Points, in no order, along strands that fork and pass close to each other.
Two points are linked if the straight distance between their rows is under 35.4. Some points are linked to none.
Z_609: [-39 -14  33  37 -21 -27  12  12  22  73  12]
Z_796: [ 20  16  -8 -12  -9  17 -12  -8   8  -8  -3]
Z_241: [-37 -24  21  48 -19 -17  26   5  26  65  13]
Z_12: [ 11   3 -13 -12  76 -11 -48  21 -52 -46 -11]
Z_198: [ 69  15 -23 -10   1  35 -19 -24   5 -35  13]
Z_859: [ 71  -2 -36  -4 -25  36  17 -45   5 -36  13]
Z_776: [-39 -23  15  49 -22  -7  30   0  25  52   6]
Z_804: [-38  10  18 -13  59 -31 -35  47 -30  -8 -26]
Z_330: [ 74   9 -30 -10 -14  33  -3 -34   3 -37  16]
Z_602: [-48  -2  36  22 -23 -28   1  23  16  62   5]
Z_544: [-53   7  38   8 -23 -29  -4  29  10  54  -1]
Z_425: [ 57  24  -9  14  24  31 -37  -4  24 -12  18]
Z_980: [ 52  27  -5  25  28  26 -38   4  29   1  23]
Z_419: [ 55  -5 -35   3 -26  35  21 -41  10 -27   4]
Z_4: [-19 -23  27  59  -6 -22  24   2  27  76  26]
Z_407: [-14  13   5  -9  72 -18 -45  36 -27 -19  -7]
Z_64: [36  7  2 60 15 10 -3  4 40 44 30]
Z_569: [ 10   5  -5 -62   7 -15  -7   1 -34 -48  -1]
Z_686: [ 59  27 -11  -3  26  34 -41 -10  12 -29  16]
Z_975: [ 24 -10 -17 -41  48 -23 -27  11 -68 -70   2]
Z_477: [-41  14  19 -23 -18 -14  -5  13   1  20 -19]
Z_110: [ 29   3 -19 -20  72  -9 -49  14 -55 -56  -2]
Z_507: [-45  16  26 -27  -4 -21 -14  26  -4  14 -20]
Z_285: [ -3  13  -1 -14  73 -15 -48  29 -37 -28 -12]
Z_901: [26  0 12 59 13 -1  0  6 38 55 33]
Z_825: [ 7 -8 13 58  3 -7 14  6 32 59 25]
Z_39: [ 70  21 -19  -2  13  36 -29 -21  12 -31  15]
Z_961: [-21 -38 -22   8 -39  19  77 -44  10 -14 -13]
Z_684: [ 17   7 -14   4 -18  20   3 -13  17   1  -4]
Z_604: [-65 -11  19   6 -47 -14  25   4   9  40 -19]
Z_100: [ 15   3  -4 -63  10 -19 -13   4 -43 -60   5]
Z_992: [ 26  -7 -32   9 -28  29  32 -34  15  -8  -3]
Z_949: [-58 -11  10 -11 -56  -6  29  -5   2  27 -28]
Z_783: [ 17  13  -7 -28 -13  12  -9 -10   2 -16  -3]
Z_84: [-49  -1   7 -20 -47  -6  21  -1   2  19 -27]
Z_616: [-21  12  14 -11  63 -20 -40  41 -22  -9 -13]
Z_45: [-48  16  28 -29  19 -25 -16  37 -15   5 -23]
Z_593: [ 39  25   3  30  21  17 -33  13  29  19  27]
Z_489: [-38 -36 -15   3 -51  14  66 -37   8  -1 -21]
Z_899: [ 13  -1 -17   6 -27  22  17 -20  14   1  -5]
Z_485: [ -3 -15  24  56  -1 -16  10   6  28  71  26]
Z_568: [-20 -33 -21  27 -23  30  82 -45  17 -16  -9]
Z_448: [  8   9   0 -54  -5  -7  -9   0 -22 -33  -8]
Z_526: [ 47  18   1  47  19  18 -20   8  39  29  27]
Z_528: [ 10  12  -3 -43 -13   4  -9  -2  -8 -23  -5]
Z_831: [ 26  -5 -17 -29  62 -17 -38  12 -65 -65   0]
Z_642: [ 19  -5  -9 -62   9 -26  -8   6 -54 -77  15]
Z_370: [ 43  -9 -36   8 -26  31  32 -39  13 -21   0]
Z_779: [-38   8  12 -21 -33  -9  10   7   3  18 -22]
Z_482: [-45 -28  -9   4 -50   7  54 -27  11   9 -22]
Z_267: [-51  13  31 -20  41 -31 -24  47 -21   1 -23]
Z_173: [-54 -30   0  22 -45   7  53 -18  16  20 -17]
Z_636: [ 22  -7 -13 -51  33 -27 -20  11 -64 -75   9]
Z_154: [-38 -21   9  42 -25  -1  38  -6  24  41  -2]
Z_44: [ 52  13 -13 -36   6  18 -24 -15 -11 -44  14]
Z_574: [-55  12  37  -6 -18 -28  -9  28   6  42 -10]
Z_910: [-43 -22   5  31 -33   4  41 -10  21  32 -12]

A fork is a point with three links, a tip a point with one. Leave the first point through the second and follow the links. Name the first fork or tip that comes.
Z_910; Z_173 | Z_568
Z_489; Z_482 | Z_241
Z_507; Z_477 | Z_604

Name the points in between on the shortest way along the links from the first point to the second, in order.
Z_419; Z_899 | Z_370, Z_992
Z_574; Z_4 | Z_544, Z_602, Z_609, Z_241
Z_4; Z_526 | Z_485, Z_825, Z_901, Z_64
Z_482; Z_602 | Z_173, Z_910, Z_154, Z_776, Z_241, Z_609
